A landscape with many valleys, sampled at points; each row gives a point and its height.
From any point a ball takes the steepest step (drop divided by distance) to one of its 2 nearest points. It stops when none of these is lower. Distance is the straight distance between rows; heights are no part of it.
(848) h=2.00: [143 112 139 195 107 135 131 126 123 150 115 116 177 114 149 187  92 120
 167 147 195  77 164 126]
(650) h=4.41: [142 134 125 108 147 113 132  78 122 103 102 120 106 114 117  46 130 108
 100  34 109 183 142  84]
(201) h=8.26: [169 119 159  85 170 142 134 118 119 143 131 135 176 141 151 130  95 129
  73 103 150 186 135 136]
(968) h=2.92: [ 95  77 118 122 120 140 124 142 132  80 123 111 121 156 134 154  94 125
 216 144 135  72 180 138]
(615) h=2.82: [101 103 119 108  88 145  80 110 124 115 149 122  80 136 155 148 189 142
 116 123  90 128 108 112]
(935) h=2.50: [140 119 144 178 146 149 111 147 145 169 125 143 184 149 195 169 111 150
 203 110 155  88 162 126]
(1098) h=1.82: [108  86  97 103  98 136  93 123 127  94 150 131 103 166 139 107  68 169
 127 125 133 104 120  93]
(639) h=1.46: [142 126 126 146 106 137 167 102 140 152  95 173 168 168 132 178 136 111
 130 170 156 102  87 107]
(143) h=4.79: [ 93  93 126 161 134 148 127 146 163 159  99 128 177 197  98 185  79  75
 119 135 145  40  91 149]
(729) h=2.98: [116  96 100  97  84 126 151 133 106 120 152 137 103  95 148 147  84  85
 112 141 155 124  79 109]
(691) h=2.21: [143 153 141 179  98 131 137  82 131 166  82 130 105 167 126 172 163 126
 154 183 158 109 123 125]
(680) h=2.99: [ 59 124 129 132 167 160 115 118 185 193 130 132 147 165 158  94 145 134
 104 154 177  76 106 155]
(231) h=8.47: [137 110 164  81 185 136  83 144  80 146 157  89 164 115 154  99 106 146
  88  91 110 179 142  99]
(1097) h=5.89: [156 102 180 123 112 148 132 135  82 153 159 118 115  95 180 149 148 116
 120 100 147 138 166  75]
(1112) h=4.14: [145 109 185 117 178 112 172 123  70 101 143 119 131  79 112 178 131 121
 124 140  95 125 152 141]
(256) h=3.84: [ 68 135 124 151 138 110 138 160 135 151  94 154  92 121 135 157 101 177
 169  87 111  83 146 148]
(270) h=0.81: [146 128 149  81 140 135 159 133  94 154 136 138  74 139 127 116 114 157
 169 155 134 142 115  64]
(178) h=3.13: [122  89 163 125 106 148  93  90 130  86 135 102  68 169 138 147 126 132
  87  97  95 154 104 131]
(20) h=2.67: [114 113 101 158 104 156  80 146 144 137  92 178 159 145 162 182 137  85
 160 196 137  50 136  79]
(979) h=3.90: [129 137 183 141 182 137 112 157 143 100 220 104  77 142 123 119 132  91
 146 154  99 118 118 146]
(1106) h=3.81: [151 136 108 120 164 159 200 150 127 178 139 123 166 105 123 143 108  81
 165 144 191 144 143 154]
(694) h=2.70: [147 124 150 122 111 143 108 100 144 121  92 167 149 194 131 129 150 160
  82 148 105 152 141 140]
(693) h=3.31: [153 139 147 145 139 131  95 159 124 139 190  82 106 134 126 177 159  92
 135 147 115 132 101 147]
(1103) h=3.63: [136 154 145 152 143 106  95 134  99 107 163 129 124  90  97 110 177 120
 101  76  78 127 127 128]
(109) h=2.13: [157 122  82 133 131 166 105 152 112 131 135  72 142 129 134 175 140  87
 175 162  89 123 233 150]
(245) h=2.42: [114 133  82 117 118 111 121 127 136  99 118 180 122 113 162 135 193 155
  86 106  66 126 105 103]
(255) h=6.65: [139 169 122 147 156 105 130 167 142 133 101 106 124  80 157 144 101 152
  89 101 129 191  75 138]
(952) h=8.10: [151  95 126 112 133 151 138  91 132 160 152  96 151 181 182 133 115 134
  88 118 157 134 146 132]
(867) h=2.11: [123 126 148 152 108 129 128  85  91 123 139 151  65 128 115 135 125 200
 158 105 103 143 127  57]
(911) h=1.96: [135 110 195 164  96 155 138 123 123 120  65 105 129  82 145 117 147 168
 131 139 186 159 152 168]
(333) h=1.61: [146 115 106 151 149 165 136 135  87 153 110  94 108  96 131 161 143 127
 130 109  97 145 227 126]
(594) h=2.96: [163 108 158 122 137 170 122 111 155 104 104 169 175 127 146 125 191 129
  90 156 104 177 157 171]
(341) h=3.55: [108 138 161 125 161 140 110 121 167 158 177 140 138 155 163 101 151 139
 121 119 158 130  61 157]
(94) h=3.36: [ 71  99 112 141 123 122 151 149 151 125  96 134 127 131 123 117  98 151
 188 133 148  41 143 131]
(800) h=2.36: [114  67 115  93 107 144 129 151 103  92 161 108  85 160 147 163  71 118
 152 107 129 103 121 133]
(402) h=2.30: [127 124 118 119 116 122 116  74  65 136 130 118 119  95  80 154 182 170
  82 158 113 155 156 122]
(335) h=5.09: [136 121  93 112  96 135 157 120 169 102  58 127 106 147 142 108 140 141
 128 103 113 173  90 132]
(711) h=0.75: [147 138  94 138 141 116 142 169 113 136 106 109 108 114 138 132 109 139
  76 169 105 115 198 106]
(430) h=3.35: [129 144 139 138 150 147  75 102 134 151 213 146 120 116 129 121 155 115
  99 104 151 191 106 171]
(304) h=5.72: [116 116 153 132  92 136 107 127 146 123 107 143 141 128 135  68 196 151
 195 107 140 116 143 138]
(408) h=5.74: [114 169 137 121 116 109 118 114 150 147 123 124 141 120  88  59 185 167
 137 155 147 120 122 139]
(866) h=2.68: [160 144 157 144 146 156  99 162 129 149 163 107 147 148 132 177 119  98
 138 188 107 118 174 130]
(876) h=4.01: [157 144 134 194 168 131 131 169 120  79 135  92 117  99 124 117 162 133
 133  68  76 160 139 111]
(1123) h=1.35: [129 107 172 184  82 130 114 135 113 107  81  91 136 121 150 175 117 170
 136 132 153 104 154 158]
(314) h=5.53: [163 117 163 120 106 145  85 142 111 122 123 102 161 149 155  94 143 134
 151 102 119 105 179 134]
(1135) h=4.73: [136 153 100 162 104 122 121 100 132 151 152 105  47 156 100 136 111 109
 105 111 139 152  97 160]
(1094) h=5.10: [137 179 135 116  99  63 153 124  89 142 109 135 133 103 110  97  96 149
 129 117 117 145  85 100]
(1003) h=8.84: [ 94 130  68  56 162 117 143 134 130 192 125  92 122 132 157  83  97 129
 132 125 152 106 126  99]
(829) h=2.79: [127 108 152 144 138 154  93  67  84 109 192 101 118 101  90 125 155 139
  99 121 124 199 128 116]
(53) h=1.22: [106 101  93  96 105  85  85 102 100  76 163  87 107 124 116  87  88 154
  93  73 106 106 125 136]
(764) h=2.12: [181 137 148 107 150 153 144 138 118 104 141 120 112 129 117  96 115 110
 129 174 151 192 113  86]
(305) h=2.17: [131 105 140  92  94 167 155  92 150 160  84 171 149 208 127 143 149 133
 140 143 169 143 108 140]
(1015) h=1.66: [106 129  87  99 126 124 116 130 105 141 133 142 131 102 126 152 149 158
  80 178 125 101 160 122]
(1114) h=0.60: [124 104  79 105  84 109 101 110  82 103 115  68 127  90 133 142 116 191
  98 104  86 153 108 108]
(139) h=4.40: [126 157 185 106 190 122 101 141 136 118 156 114  81 164 116  93 119 120
  94 146  70 137 133 108]
(496) h=4.17: [125 138 128 165 100 129 128 133 141 121 141 122  90 167  72 144 103 106
 174 108 145 118 119 161]
(515) h=6.29: [117 124 142 126 135 132 141 151  89 127 130 125 114  42 171 142 120 146
 111  59 133 165 124 121]
(1023) h=3.88: [ 86 136 103 130 119 150 129 145 178 177  38 118 135 156 141 138 153 132
 170 144 141  95  74 130]
(165) h=2.14: [114 111  99 145 109 118 135 147 139 137 127 165 184 150 133 168 121  93
 102 185 140  47  63  71]
(1130) h=2.94: [117 129 177 113 136 105 123 113 146  79 109 152 122 107 156  81 103 136
  59 104 119 166  92 108]
(822) h=4.36: [143 145 126 180 154 129 147 182 152 106 117 129  98 126 113 117 128 117
 157  82  83 116 190 158]
(176) h=4.03: [ 97 182  65 103  87  95 105 156 157 173 129 137 119  82 103  83  79  83
  83  84 150 153  97 157]
(395) h=3.58: [150 127 173 135 131 119 185 124 137  99 129 152 163 112 112 158 168  91
 146 165 105  99 155 182]
(1125) h=7.29: [141 154 122 133 157  96 149 120 159  86 161 173 178  96 126 122 150  90
  80 117 153 147  72 170]
(657) h=7.49: [159 122  85 123 145 125 185 129 161  75 148 124 170 133 111 113 151  84
 137 164 146 162 101 166]
(329) h=4.10: [152 150  68  95 112 117 116  96 132 128 133 109 107 140 106  37 132 120
 124 101 138 164 143 123]
(45) h=1.73: [116  78 104 118 123 134 137  98 102 102 140 141 100 107  91 126 135 179
 187 105 108 136 168 106]
(80) h=3.06: [147 122  86 144 119 132  96 128 137 117 134 153 197 134 160 186 178 101
 148 224 127  91 160 113]
(251) h=3.48: [ 98 162 105  74 111  86  96 129 164 131 100 159 123  75 138  58  92 115
  73 126 126 176  83 120]
(766) h=3.03: [119 144 131 122 170  81 123 124 100 127 146 162 144 117 119 157 174 175
 121 108  52 112 136 103]
(196) h=3.82: [117 146  77  91  63 119  98 139 158 127 105 130 121 131 117  30 105 132
 107 140 125 141  79 106]
(307) h=1.62: [127 125 175 126 138 105 117 109 127 101 162 113 144 150 118  99 105 149
  67 194 150  97 124 124]
(1076) h=5.51: [105 162 112 121 117 103 149  83 160 113 125 129 119 145  86  85 169 124
  98 200 162 115  70 134]
(1093) h=4.67: [ 99 157  93 140  87  98 109 177 126 170 125 126 146 109 110  99  72 124
 121  80 158  93 139 164]
(520) h=7.63: [145 136  89 141 184 127 148 122 151  80 177 118 115  96  84 112 120  90
  92 147 104 176 149 166]
(714) h=3.37: [116 164 114 117 142 119 116 143 158 150  85  99 115 197 127 147 178 137
 180 120  81 104 118 148]
(682) h=1.15: [112 106 102 106 119 107 122  86  67  92 109 104 140 104  78 115 155 181
 133  59  76 148 149  86]
(974) h=3.10: [107 147 108 167 138 148  99 172 142 158 125 164 123 126 137 161 121 183
 200 115 146 121 128 122]
(625) h=3.92: [140 138 147 146  96  75 134 147 100 128 113 103 155  56 166 156 171 151
 113 148 131 113 109 109]
(1054) h=7.99: [157 104 106 143 151 125 158  84 137 143 180  75 112 166 152 104 115 106
 134 125 149  92 163 124]
(543) h=4.78: [130 155 115 112 153 128 149 104 145 100  84 144  70 115  88  97 122 101
 117  81  98 203 105 137]
(725) h=5.03: [ 99  80 114 158 122 163  93 105 178 138 123 180 174 218 130 167 103  97
 163 127 136  54 120 135]
(218) h=5.59: [146 166 163  99 139 148 134 166 101 161 114 190 125 132  57 109 116 111
 146 141 140 182 150 130]
(1121) h=2.84: [141 137 114 145 150 133 136 100 158 154  67 106 123 180 176 209 168 132
 142 160  96 119 151 126]
(934) h=4.71: [121 118 128 181 101 158 131 118 185 144 131 163 149 191 105 131 104 101
 173  94 167  86 134 178]
(826) h=3.23: [136 123 183 129 150 178 137 146 165 105 136 156 159 107 120 116 209  95
 167 174 108 154 170 181]
(393) h=3.59: [139 117 161 131  79 151 106 148 116 109  93  94  84 168  97 133 119 118
 155  71 114 149 122 160]
(933) h=4.84: [127 129 208 100 159 150 166 145  69 116 124 172 118  93  86 116 141 103
 135 111 103 157 175 112]
(269) h=4.51: [114 162 115 100  91  64 164 165  79 131 115 132 139  50 120 139 122 127
 124 136 107  90 110 116]
(85) h=6.13: [147 118 170  98 136 193 128 176 142 144 107 148 162 150  96 119 110 143
 180 163 165 175 160 149]
(647) h=6.30: [161 130 166 146  90 146 139 140  77 160 133 180  90  90 122 130 111 141
 109 134 166 124 178  89]
(669) h=7.90: [157  92 134 130 155 135 179 106 145 107 187 151 131 150 147  92  93  87
 114 110 109 112 193 148]
(791) h=2.27: [136 121 182 126 130 111 158 125 128  75 100 151 111 123 153 112 135 167
  96 181 133 108 118 106]
(666) h=5.76: [ 92 158 142 127 121  91 120  82 107 122 109 178 106  54  70 115  62 144
 113  47 113 194  97 114]
(1055) h=2.26: [ 89 161 140 132 191  89 130 104 143 150 164 109 148 148 125 130 129 140
  65 190 129  84 120 162]
(105) h=4.35: [ 82 118 124 155 129 136 158 144 163 164  82  90 135 145 125 169 131  72
 145 143 161  66  87 169]
(706) h=5.30: [104 134  90 129  78 125 156  87 159 118 109 127  93 142 150 107 166 121
 134 149 144 121  54 112]
(419) h=7.00: [150 176 113 122 197  93 153 144 162 121 129 148 164 131 155 145 121 119
 104 115 120 160  58 128]
(236) h=3.02: [157 116 101 103 144 151 175 161 128 133 136  77 127 127 130 123  87 114
 170 168 187 158 120 119]
(961) h=5.23: [140 117 123 130 111 105 107 168 109 140 135 107 187 141 135 138  97 108
 144  76 134  76 176 159]
(992) h=8.67: [125 143 130  81 147 122  99 136  99 199 161  89 127 145 147  74 104 150
 115  97 158 136 114  89]
(849) h=7.77: [145 134  97 140 188 120 145 127 168 106 199 165  97 105 129  80  92  68
 109 106 132 148 152 133]
(931) h=2.71: [ 92 118  88 111  85 106 119 137 106 136 148 120 132 103 136 172 109 118
 145 201 145  65  72  77]
(646) h=5.29: [126 149 136 134  87  89 165 112 101  88 114 123  95  62  90 106  78 142
 158  63 112 165  94 135]
(61) h=3.44: [154 131  92 147 111  91 116 139 122 105 110 124 202 119 146 188 163 151
 153 163 108 108 121 106]

Where does a ball stop that starts at each point below?
(992) => (1097)
(646) => (639)
(218) => (639)
(143) => (639)
(408) => (251)
(520) => (1097)
